Each row is a point on a landscape with many peaks, with its height.
A climber steps from a point to the highest of its 2 nearest points, and stops where none of them is higher. Distance is the straight distance between rows; heights are no part of it.
Bogel: [101 116 101 139 110 136  91 117 116 180 140 118 151 133 137 129 159 174
 105 124 168 139 146 127 113 172 103 155 119 125 174 135 137 161 153 143
 120 117 155 115 162 114]  (h 769)
Gud: [108 103 120 106 173 128  84 103 111 202 116 119 123  88 105 127 159 203
 103 175 179  91 144 114 135 108  84 151 140  93 189 154 138 149 148 143
 136 101 202 124 102 150]  (h 194)
sini: [129  95 140 161  65 133 119 147 153 107 180 182 141 146 153 116 123  96
  97  98  95 155 139  97 126 103 148  79 158 151  79 131 156 122  80 183
 168 149  82 107 178 137]  (h 286)
gela: [164 178 174 140 134 112 115 130 170  73 139 196 189 121  82 101 144 152
  83 162 148 113 143 133 127 160 156 185 120 159 141 164 161 186 150 123
 164 113  70 154 144 125]  (h 461)
vuzu: [150 107  77 169  52 162 171  78 123 204 154 111 115 138 132 120 108 153
  94 103  81 163 140 146  97 176 136 106 124 156 131 165 142 135  88 113
 141 108 105 126 151 102]  (h 373)
finuz: [100 108 159 124 146  99 155 143  92 167 103 114 132 149 140 133 124 108
 168 108 101 185 126 150 127 221 133 163 139 181 100  99 118 138 191 124
 111  48 111 167  94 121]  (h 555)
vuzir: [173 162 140 132 149 111 157 122 124  57  61 158 123 115  50 113 150 127
 116 154 133  77 103 123 142  92 154 142  95  96 164 151 116 125  49  69
 143 179 150 159  97 131]  (h 454)
Gifo: [139 148  70 138 112 194 144  87 141 165 108  68  98 115 135 133 131 133
 127 109 109 125 141 134 127 132 118 127 106 117 168 148 110  55  89 137
 127 146 167 128 143  99]  (h 151)
dok: [162  79 112 139 123  94 117 121 128 144  67 156 135  90 105 111 210 187
  89 171 159  82 116 115  95  82 115 156 148  72 203 150 123 123  64 147
 107 142 171 123 156 126]  (h 116)
nuti: [129 170 135  91 167  82  96 154 147  87 154 160 151 149 126  98 143 137
 119 140 176  75 132 125 133  77 146  95  95  94 132 130 137 180 131  92
  95 168 139 109 131 147]  (h 487)
Lev: [104 157 132 113 163 127 111 128 140  95 168  83 149 169 131 107 105  97
 154 117 157  94 146 130 174  94 160  97  66  96  95 122 128 175 140  83
 109 186 161 115  79 165]  (h 405)
meku: [120 146 102 106 183  93  76 128 139 156 171 166 124 124 171  78 157 176
 118 165 185  62 169 166 128 111  97  64 176 115 182 145 129 203 165 146
 121 133 141 131 104 119]  (h 56)
Gel: [129 156 141 114 207  71  71 157 146 119 142 194 127 119 171  91 177 182
 113 166 187  51 151 146 109  96 106  99 154 106 165 161 135 203 177 122
  82 127 128 116 132 114]  (h 51)
Gofid: [108 125 120 134 126 113 168 121  71 122 105  80 103 124 126 152  89 110
 179 128 101 147 113 158 123 182 109 119 136 136 120 119 100 163 175  96
 103  97 124 140  98 122]  (h 82)
kupaf: [156 127  80 146 110 136 132 113 140 179 198 176 118 141 115 102 123 156
 119 149 116 124 181 162  86 160 132  82 160 155 171 179 128 159 130 123
 169  88  84 156 145 126]  (h 702)
tof: [ 76  90 125 159 151 136  92  86 108  97 143  99 138 132 161 138 109 111
 156 125 123 120 134 125 172  69 144 107 145 110 111 114 114 129 123 146
 124 148 159  84 113 162]  (h 460)
non: [136 144 167 112 123 123 193 152 143  38  94 145  81 151 119 118  96  65
 171 118 105 147 109 137 147  74 144 110  98 108  78 123 115 127  45 116
 161 167 120 140 126 137]  (h 409)
vubep: [106 159 122 120 188 131 142 120  76 105  57  62  93 104 113 164  78 119
 181 144 115 105 107 120 147 131  96 138 140 122 127  99 110 128 180  95
 107 118 176 129  66 145]  (h 359)
norid: [ 97 124 151 125 152 110 131 134 114 171 146  97 140 167 121 104 118 126
 158 128 120 161 138 147 141 225 139 159 112 191 137 150 140 189 203 108
 126  45  90 183  96 106]  (h 489)
selak: [195 194 201  71 158  87 136 182 172  69  97 210 130 130  91 108 147 140
  96 159 150  87  86 114 108  97 129 158  88 115 133 151 149 150  99  90
 110 168 102 139 153 123]  (h 493)
lebi: [181 178 111 122 103 111 166 154 116  77  95 215  90 124 113 132 161 156
 101 124 120 123  98 163  89 136 113 121 146 109 162 162 125 121  66 144
 141 168 106 169 165  86]  (h 721)
tabin: [152 193 103  91 132 121 157 171 126  90  91 153  79 127 108 138 139 127
 150 110 135  98 107 113 125 120 110 117 106 121 174 119 115  83  97 136
 117 142 127 154 142  87]  (h 450)
zikik: [105 139 162 108 119  94 105 151 158  99 123 116 186 187 135 112 174  96
 102 114 177 141 127 101 143 114 146 158  62  94  86  98 141 143  97 126
 123 188 150 123 150 140]  (h 712)
dozo: [130 122  79 119 163 157 111  93 134 218 131  87 117  87  92 131 137 176
  96 182 141 100 162 102 111 119 105 147 140 101 195 180 115 116 147 128
 133  94 196 152 100 156]  (h 180)
gese: [165 130 151 152  82 104 119 149 173  94 182 211 141 138 136 115 132 128
  87 101 122 140 133 136  93 112 144 100 151 143  75 177 164 209 132 139
 149 156  74 118 169 134]  (h 407)
mefe: [164 137 152 133 136 133 142 124 150  79  86 137 128 139  61 109 140 121
 121 152 152  95 119  93 130  73 167 159  58  92 122 147 134 117  47  63
 143 194 155 129 108 158]  (h 475)
Mupi: [153 135  78 146 106 160 129 122 126 206 188 151 115 174 132 106 111 159
 125 132 102 157 143 145 107 183 135  99 136 192 179 161 131 110 120 160
 148  75  82 153 164 116]  (h 609)
vez: [ 89 147  94 138 134 151  94  89  94 124 132 124 146 132 137 120 152 172
 117 122 155 103 135 133 171 125 105 138 134 107 169 112 142 148 105 157
 140 157 190 113 117 122]  (h 90)
fopar: [ 61 117 154 129 145 100  92 138  86  69  90 134 162 141 162 127 165 137
 119 105 170 125 103 121 193  91 105 158 135 105 137  74 134 133 112 201
 123 156 169  95 143 139]  (h 588)
Zodu: [155 150 157 106 112 128 179 148 137 110  80 101  96  89  78 152 114  98
 145 146 121 137  99 120 123 144 129 173 106 136  89 122 134 148 156  63
 120 135  97 139  94 136]  (h 174)
nise: [161 158  77 144 103 109 169 135 105 116 131 199  94 147 141 119 158 150
 126 126 108 124 130 182  85 146 114  75 174 128 189 161 109 125  77 178
 149 150 104 169 168  92]  (h 764)
vena: [129 112 117  95 132 129 163 164 126 113  98 108  30 109 159 154  92  79
 170 120 118 138 108 129 122  62  98  84 103  94 106 116  89  66 101  88
  95 143 137 103 137 108]  (h 402)
Goru: [103 124  91 145  61 135 126 128  99 133 122  81 121 168 162 113 143 119
 122  67 126 169 123 149 142 161 122 116  74 106 121 126 133 137  87 132
  99 159 147 120 159  92]  (h 558)
sig: [159 145 127 120 124 143 185 156 107 152 124 149  94 157 100 132 104 138
 168 121  89 159 105 147 121 218 120 131 135 214 170 137 127 120 143 145
 143  67  68 187 127  91]  (h 570)
zodi: [143  63 138 153  50 164 125 137 184 144 158 146 121 134 162 121 128  90
  81  88  94 170 134  82 119  87 136  89 134 142  69 130 157  79  86 155
 157 146 101  93 177 123]  (h 259)
nuz: [116  92 168 128 110  98 175 139  98 128  83 111 124 101 112 156 127 114
 144 117 101 190 117 155 109 196 128 190 140 158  98 113 123 164 177 121
 133  87  91 147 119 123]  (h 629)
Zim: [ 84  72 153 159 124 115 118  95  89 107 126  99 152 127 119 159 111 124
 135 128 103 153 143 128 122 127 146 153 157 110 103 109 108 155 165 136
 126 107 133 104 123 171]  (h 401)
rup: [108 121  84 133 131 124 165 103  63 139 150 101  88 121 145 145  71 106
 186 132  95 134 138 181 117 164 102  52 151 133 132 147  90 159 159  90
 109  89 134 138  83 121]  (h 75)
romi: [110 157  91 139 155 140 104 131 102 133 167 163 123 155 154 120 132 155
 144 133 141 110 135 125 138 139 108  90 160 144 196 118 121 106 116 199
 143 115 151 122 155 122]  (h 76)
kuvum: [ 81  75 137 128 121 180  66  77 132 161 145  71 155 115 181 132 143 145
 129 120 144 136 143  97 164 103 112 135 145 114 127 114 133  86 136 155
 110 143 175  82 152 153]  (h 496)
Semo: [ 78 134 125 106 188 151 122 109  63 158  86  65  96 108 117 157  75 162
 147 144 130 114 130 138 144 159  82 144 128 118 131 119 116 157 195 114
 127 101 180 119  57 145]  (h 371)
Fom: [113 132  85 128 122 130 111 121 128 213 143 102 117 125 133 128 139 169
 126 135 152 144 158 145 105 200  95 146  93 142 186 159 129 174 180 104
 116  87 134 132 144  90]  (h 684)
rov: [106 140 130 115 168 126 162 150 105  92  78  69  86 119 155 153  90  79
 191 116 106 127  99 128 158 119 117 121 134 128 102  90  89  90 153 116
  98 121 144 129  91 123]  (h 343)
vovo: [127 126 135 101 143 108 168 167 122  95 135 111  88 125 146 151  90  76
 182 126 113 135 116 138 138  90 131  85 122 116  83 108 101 102 135  90
 101 136 109 117 108 135]  (h 370)
puf: [137 125 146 125 113 110 168 120 115 109  93 109 110  74  94 149 105 127
 154 160 119 135 125 156  95 148 118 163 124 125 103 166 141 203 176  48
 139 120  91 135 103 123]  (h 189)
sef: [100  95 151 121 103 180  63  96 171 160 146  74 193 143 173 114 180 118
 116 100 146 135 149  87 165 118 145 151 120 115 110 110 146  65 119 170
 113 152 157 111 161 142]  (h 447)
mubo: [ 70 126 145 115 178 110 109 124  78 130 119  99 128 117 137 148  87 142
 154 128 148 115 142 157 155 169  90 145 121 130 130 112 121 215 214 116
 122 100 154 114  69 132]  (h 390)
Saza: [138 202 139  92 162 110 144 190 136  69 127 151 119 153 120 121 138  93
 145 115 143 102 111 115 152 125 131 114 111 145 150  94 118  88 121 152
 116 126 112 160 137 105]  (h 473)
leda: [165 158 129 153 145 131 154  96 122  86  64 135 141  96  27 127 123 143
 112 185 122  78 114 118 129 115 164 179 117 112 157 151 126 141  90  67
 153 143 135 159  83 156]  (h 437)
ruvip: [108 112 105 146 138 150  76  78 120 138 123 110 146 116 136 106 170 163
 121 143 172  79 131 105 168  68 126 133 122  86 155 136 143 126  81 125
 128 188 199 108 116 151]  (h 97)
dosat: [118 141 104 136 100 133  60 112 160 162 231 121 181 175 142  88 156 142
 103 125 165 103 177 122 128 143 153  92 126 132 114 139 158 202 151 103
 109 132 104 108 152 147]  (h 492)
bivi: [123 160 135 112  93 102  85 157 163 112 165 136 177 186 129 105 181 131
  84 121 181 122 133 108 112 127 136 138  93 102 106 123 156 153 103 124
 120 177 125 123 178 134]  (h 635)
puvap: [176 171 125 106 132 114 184 130 111  83  58 193  89  98  82 141 163 158
 117 145 119  94 102 144  91 135 106 149 143 119 194 160 116 118  89 119
 129 139 117 172 132  78]  (h 691)
Renap: [154 100 116 184  97 170 158  86 149 120 139 110 113 103 103 131  58  98
 124 134  49 134 138 110 107 107 148  88 163 149  68 148 141 123 119 101
 172 138 106 117 103 163]  (h 255)
gep: [ 87 128 168 114 134  80  89 150 116  78  79 124 179 151 130 122 181 132
  90 108 190 133 101 106 162  99 114 177  89  91 118  96 143 152 110 153
 102 184 169 105 162 135]  (h 636)
lodil: [ 95 100 100 149  91 104 132 114  70 108  89  96 114 125 139 158 147 141
 123  84 140 156 114 161 125 151 101 145 111  92 136 117 118 162 125 136
  98 151 155 110 146 104]  (h 610)
paba: [ 62 111 191 136 176  79  94 124  92  94 126 151 199 142 154 130 157 121
 128 111 147 147 129 142 172 164 138 151 147 145 120  65 130 165 187 207
 126  93 151 129 125 150]  (h 637)
bisu: [ 94 125 105 152  82 115  89 127 106 151 166 128 169 179 160 106 158 150
 103  95 148 152 136 140 132 183 118 122 129 143 142 137 149 175 134 165
 105 122 121 123 176 112]  (h 679)
Lilu: [174 150 132 121 130 172 177 152 126 140  92 157  98 119  70 154 106 148
 144 138  96 145 106 115 102 197 112 167 139 186 171 132 122  88 131 158
 167  72  90 183 140 110]  (h 600)
tud: [ 86 132 167 141 156  67 117 141  87 113 123 173 188 177 167 120 171 109
 142  84 125 159 121 164 150 186 151 137 143 179 109  73 125 137 159 196
 127  84 105 155 144 118]  (h 587)
ruka: [130 157 112 148 132 121 171  89  88  67  61 115 127 107  56 148 121 140
 131 150 113 107 114 154 123 149 131 163 127 117 157 147 109 171 117  83
 144 140 152 170  94 132]  (h 420)
Logar: [122 172 126 119 159 129 123 183 132  90 146 166 130 171 163 114 129  85
 163 105 128 122 119 127 167 143 142  98 146 168 143  84 112  63 115 200
 128  93 105 150 143 107]  (h 505)
mapa: [158 183 122  93  85 107 133 182 141 125 141 143 113 161 127 108 144 128
 116 105 154 128 120 165  96 175 106 120  77 127 123 163 145 189 126  81
 102 152  89 149 155  82]  (h 567)
fov: [173 125 154  95 145 169 131 155 192 163 106  81 124 103 126 143 120 103
 128 131 129 131 123  94 118 110 143 172 118 141  86 101 124  16 143 112
 123 130 113 135 116 124]  (h 276)
zol: [133  80 110 152  49 138 146 119 123 188 161 127 127 170 169 119 115 129
  99  85  95 184 130 134 117 175 134  99 137 167 111 131 144 112 102 151
 121 102  79 116 161  97]  (h 406)
Geg: [ 87 146  88 132 140 169  91 109 112  99 140 129 117 146 165 112 128 123
 144 110 134 105 132 140 185  97 119 103 140 118 155 112 121 106  82 182
 139 145 172 113 140 115]  (h 83)
pap: [ 78  88 129 141 146  94 100 101  84 110 139 114 141 118 151 145 124 140
 136 124 150 118 134 141 144  97 123 121 143  98 123 105 125 182 159 131
 111 135 163  84 104 150]  (h 429)
Ses: [139 115 160 135 154 122 129 138 112  83  98 161 142 127  78 155 141 163
 109 151 133 141 109 105 122 132 143 185 150 141 168  98 119  88 130 186
 155  79 123 141 152 139]  (h 551)
zet: [140 156  58 151 115 185 177  97 125 142 117  97  76 121 152 124  93 101
 155 112  79 127 143 165 132 122 127  75 130 131 155 157  88  58  65 131
 138 121 149 144 130  92]  (h 135)
zut: [162 102  99 167 115 151 164  95 140 123 159 158  94  87 112 129  72 110
 137 158  68 108 132 125 103  71 137  70 174 130  99 150 119  92  90 101
 171 127 101 127  99 152]  (h 282)
soza: [ 83 118 126 122 138 102 118 120  59 114 123 115 117 129 169 145 101 138
 149 101 144 123 123 173 156 148  86 107 132 116 136 100 109 196 171 139
 112 127 158 101  93 116]  (h 408)
korul: [100 152 151 117 155 117 105 129 137 158 147 109 186 155 120  99 142 121
 136 115 149 127 139 136 152 215 146 175  92 172 131 114 138 190 196 121
 113  75 117 166  94 117]  (h 436)
gez: [126 107 160 148 102 113 149 154 146  73 131 173 135 131 132 133 119  83
 121  88  94 167 118 111 139  98 165 118 149 137  73 111 136 111  76 184
 169 148  95 122 148 144]  (h 319)
Kuvu: [109  80 108 138  50 103 137 135 107 170 158 108 126 173 175 119 118 115
 103  71 117 184 133 157 123 172 123  94 111 144  94 135 135 168 135 110
  88 113  79 113 150  85]  (h 451)
Bebam: [183 117 146 160 110  99 118 125 192 100 161 220 128  81 125 112 137 153
  94 127 117 127 140 128  82 103 149 125 149 127  99 205 167 219 146 101
 156 151  74 123 143 133]  (h 374)
zamak: [131  78 180 143 122  87 165 127 118  92  54 135 134  74  95 175 120 138
 120 145 123 154  98 126 109 109 144 203 144 113  98 116 129 157 144 115
 139 116 107 105 128 150]  (h 646)
Kaned: [138 153 117 133 113 158 121 125 154  82 119 127 128 160  96 113 145 118
 115 123 143 121 125 104 139  96 155 151  79 102 127 129 133  92  53 115
 149 174 143 137 147 135]  (h 512)
mepud: [136  85 131 154 105 109 167  95 116 130 120 128  98  60 102 147  82 118
 138 163  87 135 148 145  81 119 114 115 167 121  81 191 138 213 163  53
 172 113  84 125  97 143]  (h 205)
tika: [102  92 163 129  98 150  86  96 161 147 137 103 211 140 126 122 203 140
  91 127 148 143 147  63 139 138 163 207 116 121 105  94 155 102 131 154
 129 140 139 116 159 162]  (h 400)
gabin: [119 161  78 118 121 153  65 121 139 196 213 112 148 157 163  96 131 149
 123 116 164  97 155 125 145 158 115  89 104 133 147 128 149 154 155 120
 101 133 140 102 129 115]  (h 441)
Nifu: [133 139  82 135 141 118 129 121 116 145  91 154 108 106 114 126 173 170
 108 142 147  97 122 109 114 104 103 140 149 103 227 135 120  89  75 178
 124 138 180 132 150 108]  (h 124)
vap: [154 154 106  82 127 136 169 174 131 132  94 116  43 100 125 161 125 120
 154 121 123 121 102  97 112 105  93 120 100 113 152 113 102  46 112  97
  96 134 119 129 137  79]  (h 430)
pavus: [119 115 122 134  63 127  94 137 148 164 194 124 175 186 150  91 152 119
  85  99 135 140 152 115 123 157 159 110 120 145  88 135 159 161 109 136
 117 129  82 120 162 126]  (h 580)
kada: [102  84 113 144  56 125 144 118 108 152 141  60 109 161 177 128 124 104
 110  70 115 179 131 148 127 152 123  92  86 104  76 131 131 142 118  94
  87 150 122 102 132 102]  (h 504)
peg: [ 95 116 142 129 149  91 101 125 103  73  86 114 142 135 125 120 154 143
 115 114 174 100 115 125 163  67 127 139  73  72 119 118 136 168  96 104
 105 195 186  90 116 151]  (h 589)
seke: [130 128  83 136 138 111 140 108 101 125 182 143 107 125 133 123 111 124
 158 137 114 107 154 170 111 127 121  52 155 116 148 136  99 172 146 102
 118 111 126 137 100 128]  (h 69)
gite: [113 164 100 112 161 162  97 110 139 138 169  82 135 141 139 106 112 123
 143 117 149  79 141 135 159 115 132  96  95 114 127 123 126 142 147  97
 109 164 166 112  73 137]  (h 384)
dazo: [181 129  95 144 134 187 145 106 168 158 184 157 103 101 108 123  81 133
 128 160  82 114 142 114 100  92 137  91 166 149 142 151 121  49  99 135
 174  99 102 133 120 140]  (h 314)
gaki: [172 196 152  68 138  93 118 183 181 102 162 171 139 159 110 101 140 129
 111 149 174  89 121 121  99 112 138 124  90 119 124 137 146 155 123  83
 117 159  96 145 147 121]  (h 520)
mogu: [ 64  93 171 144 141 104 102 110  70  81  97 124 167 134 138 147 147 141
 120 112 140 160 108 128 171 140 113 172 145 116 138  76 128 141 145 210
 138 117 176 112 129 150]  (h 590)
lorif: [141 145 197  92 181  79 152 206 170  83 117 201 141 121 137 133 135  75
 151 129 134 130 112 108 165  56 167 128 134 132  88  74 120  59  98 159
 138 116  97 130 140 140]  (h 404)
lat: [168 198 139  76  94 125 182 172 126  99 138 141 104 165 101 104 120  97
 142 103 118 139  98 152 132 185 124  97  82 161 110 144 141 164  99  84
 122 146  90 177 118  95]  (h 514)
let: [167 103 142 143 116 127 116 156 151 130 152 223 129 112 115 138 132 158
 107 142 125 145 108 115  77 112 119 137 176 163 157 133 136 102 133 184
 170  94  68 131 183 127]  (h 565)
vovin: [132 110 158 144 149 106 150 127 112  61  66 133 133 100  84 160 128 137
 138 150 117 119  92 112 130  94 152 180 130 115 142 103 115 106 102 132
 142 120 125 122 132 144]  (h 591)
serer: [144 120 140  97 181 153 106 132 171 171 140  67 137 114 131 148 104 111
 151 151 126 115 136  98 119 111 141 152 130 139 113  96 104  52 192 109
  98 104 124 113 101 141]  (h 253)
gonon: [125 141  71 125 138 103 106 124 120 171 188 152 109 133 169 105 139 143
 138 134 154  97 164 167 116 123 103  55 165 115 172 133 113 165 147 136
 115 126 145 123 119 114]  (h 62)
gunen: [186 162 178 107 133  88 132 184 153  75 101 226 110 103 108 130 149 144
  93 134 142 117  80 120  90  99 124 149 130 125 130 153 147 124 116 135
 129 156  92 133 168 116]  (h 474)
Firi: [155 151 101 130  89 131 152 150 120 158 156 159 134 176 131 106 113 133
 134 105 108 152 106 148 126 199 141 116 120 194 155 138 136 137 126 163
 129  89  59 169 140  88]  (h 639)
fifo: [133 101 113 151 116 156 136 106 130 132 125  95 107 106 118 144 114 131
 134 137 110 126 130 112 115 101 137 136 129 105 117 123 116  85 115 113
 129 124 129 114 120 135]  (h 154)
mupa: [169 132 182 124 100  81 131 181 161  90 130 209 136 118 131 136 145 126
  87 113 134 151  90 125  89 105 130 138 133 122  85 162 156 172 129 147
 128 167  78 121 174 129]  (h 448)
Mimok: [153  80 123 180  84 132 163  96 150 135 117 122 108  63  97 145  74  99
 109 136  69 140 135 102  84 106 133 115 152 141  62 164 140 185 153  68
 166 143 103 116 109 163]  (h 227)
Genal: [118 165 155 105 140 129 152 124 136 155 115  72 166 143 106 107 124  85
 158 120 105 137 131 137 149 199 173 171 106 165  56 106 136 171 175  60
 105 108 110 161  61 134]  (h 110)
mim: [136 152  79 138 159 192 113  70 132 177 131  70 130 110 104 129 120 159
 122 155 121 101 146 120 129 129 128 132 131 124 178 157 116  86 113 136
 140 137 194 142 109 137]  (h 165)
fogi: [161 165 171 141 116 114 106 114 168  63 133 189 196 124  71 106 159 158
  66 148 151 105 141 127 134 117 172 182 113 121 118 172 164 205 108  94
 149 162 100 134 142 146]  (h 431)
renen: [ 88  81  92 149 126 121 133  93  62 149  96  93  96  89 136 167 118 148
 130 126 128 147 121 150 110 131  76 128 140  92 150 127 103 152 150 130
 126 117 184 114 117 126]  (h 656)
kile: [177 132 132 116  99 196 148 136 198 190 134  79 120 117 119 122  98 111
 114 110  97 149 121 116 111 159 138 138 112 164 102 128 139  35 131 116
 134 120  97 138 122 108]  (h 308)
pur: [105 147 123 125 135 109 108 138 115  64 111 131 121 166 132 105 149 115
 126 112 163 121 114 127 151  76 131 118  87  78 134 123 128 134  69 129
 128 194 171 114 148 130]  (h 554)
bude: [150 140 147 152 132 156 162 109 106 104  60  78 139 116  74 140  88 118
 148 160  80 153 119 126 126 172 154 197 149 139  93 110 127 116 146 104
 149 106 130 160  81 167]  (h 345)
som: [142 154  96 117 113 114 131 141 126 156 137 124 109 120 124 127 139 143
 135 125 153 119 145 158 100 180 102 134  96 133 165 162 128 189 167  77
 111 116 100 142 138  85]  (h 620)
pizi: [130 194 149 100 109 106 101 179 166 124 147 153 187 180 115  98 173 122
  83 123 186 118 130 120 124 180 142 159  84 147 124 129 149 158 133 129
 122 142  97 156 157 113]  (h 575)
Bom: [163 189 168 111 118 126 121 166 184 123 144 166 177 135  91 104 148 119
 104 136 155 114 124 123 128 197 152 189  93 181 128 134 162 162 162 112
 153 104  65 174 129 106]  (h 510)
Rer: [147 115 183 125 118  90 182 169 151  73  92 164 104 113 119 145  99  73
 145 103  98 170  99 117 127  79 140 122 121 124  56 116 132 125  85 139
 157 166 114 126 135 148]  (h 358)
mup: [ 99 131 126 141 150 122 122 149 104 131 156 147 154 190 177 104 137  90
 160  84 108 154 123 142 164 175 150 102 151 181 123  80 118  82 128 197
 124  77 107 154 128 112]  (h 541)
Ranub: [168  97  85 137 120 174 142  83 167 204 189 119 106  98 130 132 108 146
 109 185 109 108 163 120  86  86 127  82 163 116 143 157 118  61 125 102
 143 108 126 119 119 137]  (h 353)
Kisum: [114 190  65  97 138 173 101 125 122 189 161  90 118 147 166  97 121 155
 121 105 157  80 153 143 177 148  97  99  87 127 152 121 142 133 115 120
 111 176 169 109  95  98]  (h 411)
vuram: [127  89 116 124  85 140 101 152 157 167 210 156 129 158 195 131 121  99
 117 132 122 148 160 119 120 100 121  57 158 142  98 114 129  60 125 152
 101 109  83  83 161 114]  (h 210)
bez: [144 148 203 114 166  84 165 172 149  80 123 198 166 110 114 133 126  97
 142 128 117 134 114 124 151 103 174 138 151 155  90  79 129 107 139 164
 146 112  83 139 130 150]  (h 369)
nin: [104 133  90 156 163 185 113  64  91 130  98  44 115 121 143 133  79 122
 157 131 100 107 142 153 159 115 116 107 137 107 125 137 112 113 116 126
 141 157 194 121  75 142]  (h 569)
nadar: [122  86 148 105 197 151  88 130 137 176 121  86 130  94 125 168  95 147
 141 175 120 134 124  86 110  97 123 153 150 127 136 107 104  47 196 135
 105  69 157 103 108 169]  (h 236)
fup: [139  65 141 142  80 137 138 157 171 136 167 168  89 111 176 146 101  86
 110 111 100 174 129  98 116  66 121  76 155 146  76 113 130  48 110 155
 133 122  86  81 152 123]  (h 234)
zepig: [ 62  61 159 144 123 138  88  92 103 126 120  92 161 127 174 141 160 132
 138 105 131 171 124 106 168 129 120 173 149 112 112  81 134 100 135 196
 127 124 174  99 146 154]  (h 547)
vefaz: [ 85  92 123 167 147 179 104  51 110 111 113  45 130 137 159 123  81  86
 160 133  98 123 161 148 159  75 160  89 158 113  86 148 116 106 127 125
 132 162 166  98  97 165]  (h 511)
goz: [132  93 110 137 144 167 111 100 132 154 115  99 112  99 124 157 132 155
 128 147 121 139 125  87 111 101 123 152 140 112 166 122 108  42 111 155
 129 108 160 113 158 131]  (h 141)
dagig: [103  87 118 119 113 161  82 118 152 176 182  89 140 151 208 126 118  98
 137 106 121 154 153 131 150 120 120  72 139 140 113 113 121  59 139 157
  84 109 136  86 139 112]  (h 192)
bomid: [155 147  77 119 134 157 125 124 142 168 114 137 118 109 105 136 150 167
 110 151 135 108 124  87  94 111 119 168 125 121 207 130 123  43  96 157
 131 121 151 125 167 106]  (h 131)
vide: [ 93  83 118 115 183 147  83 124  96 201 148 121  96  90 127 171 108 164
 122 167 139 140 145 107 115 112  92 117 154 122 160 136 111  99 198 140
 120  66 169 105 113 163]  (h 220)
bef: [134  84 192 126 120  87 171 150 144 133  86 140 130  62 108 164 117 102
 140 132 108 172 106 124 108 137 137 188 149 146  69 119 136 166 187 107
 140 111  90 125 114 142]  (h 748)
somo: [154 181 152  81 111 113 176 159 139  53 129 138 103 172 107 107 106  81
 159 114 120 129 109 146 134 123 131  94  73 112 102 122 130 151  66  90
 137 181 128 157 123 123]  (h 463)
kez: [ 93 163 144 112 161  82 107 142 119  63 154 135 159 153 144 111 123 108
 139 111 161 101 132 156 162  99 140  82 107 103 115 113 128 199 151 114
 105 167 147 111 103 150]  (h 455)
Nuzu: [159 191 161  97 155 157 169 152 181 137 125 104 158 121  72 116 117  85
 152 146 116 116 123 109 156 167 168 179 107 165  66 108 139 124 163  69
 135 126 102 165  67 153]  (h 130)
faf: [173 142 126 110 137 125 174 148 116 114  84 174  83  91  84 157 125 158
 141 152 117 128  98 125  84 142 101 157 147 150 176 132 117 105 133 136
 151 101  93 156 150  99]  (h 653)
Tifa: [162 104 101 151  97 129 122 128 132 158 181 213 122 125 134 122 137 157
 103 151 118 139 146 150  77 122 122  85 188 146 155 158 132 124 111 168
 172 110  78 130 175 125]  (h 619)
Kudi: [113 107 121 139 110 168 117 112 142 130 140  81 126 150 163 123 118  92
 137  95 102 151 145 134 149 123 147 111 128 130  98 118 113  69 115 150
 118 123 122 108 141 122]  (h 173)
rula: [132 112 122 147 120 121 102 131 120 120 125 190 146 131 109 144 166 178
 108 154 141 137 111 102  99 121 127 150 166 138 185 125 129  83 106 197
 158 106 116 124 202 130]  (h 523)
tize: [118  65 118 112 173 118  79 111 114 205 134 130 102  88 146 134 151 181
 120 168 159  93 134 109 113  67  89 116 162  91 181 126 120 113 152 133
 109  95 184  90 114 148]  (h 206)
pivus: [148  62 114 142 117 169 108  88 165 171 173 121 108  97 153 149 107 131
 113 169 109 117 159 109 107  47 136  74 163 115 106 149 116  40 114  99
 127 119 120  80 132 139]  (h 394)
Dosup: [168 127 106 156  63 192 163 107 164 179 133  96 120 128 112 120 103 132
  98  93  89 162 123 122 111 166 140 140 104 159 120 141 147  87  92 121
 136 132 103 134 141 105]  (h 342)
Kig: [125 155 170  85 167  74 148 202 135  73  83 162 124 140 143 140 161  92
 145 107 144 134  97 117 148 101 129 144 116 120 115  83 110  71 104 169
 121 126 119 138 154 108]  (h 444)
nafim: [ 90  92  89 160 157 148 125  71  63 169  96  59 101  98 144 159  80 143
 136 147 101 132 136 147 132 121  93 105 158  81 128 144 103 126 143 119
 141 124 207 115  74 155]  (h 611)
Nifis: [134  70  99 145 117 129  90  93 127 175 106 123 147  88 139 118 205 191
 110 163 167  83 119  85 142  61 114 137 145  76 190 137 140 108  66 143
 124 154 202 114 146 158]  (h 107)
Vidoz: [149 169 169  98 133 124 189 158 157 116 105  94 121 127 104 130 116  66
 160 126 108 146 117 119 146 145 148 140  90 132  53 107 137 132 123  69
 131 165 130 161  88 148]  (h 153)
kul: [118  69 102 149 124 174  90  52 146 174 161  78 141 114 164 136 143 140
 126 147 128 107 157 110 136  60 131  90 147  99 132 151 129  77 108 119
 123 146 172  95 150 148]  (h 445)
Rabe: [ 90 151 144 110 163 116  89 145 113 142 141 114 145 137 140 117 124 145
 134 124 171 108 138 145 145 193  99 151 103 154 164 123 136 198 216 122
 113  91 132 131  99 104]  (h 399)
zifi: [102 136 143 116 131 112 157 127 105 141 105  58 137 127 140 136 113  80
 165 104 116 144 121 145 152 176 135 146 104 136  69 103 116 167 186  80
  78 125 134 138  71 135]  (h 95)
bar: [111  96 157 157 127 129 149 112 100 117  95  83 145 124 115 149  81 108
 149 139  75 169 140 125 125 161 159 163 167 138  75 101 121 130 169 130
 135  90 122 129  91 174]  (h 372)

Where does a climber stop that starts at each point below?
goz | Bogel
mim | renen
romi | Bogel
vubep | renen
gez | Bogel
kile | renen
leda | zikik
bude | renen

Call two points neighbours if one is among the 2 nearest of the other. Go from one point of each pair to the other, from neighbour to neighbour, staying as high as possible. Name the lowest point that can't be avoided.
bef and nise | rula
nise and Firi | Mupi
renen and nise | mubo
paba and zikik | fopar
gaki and mogu | Bebam
kupaf and nise | Tifa
Bogel and gaki | gite
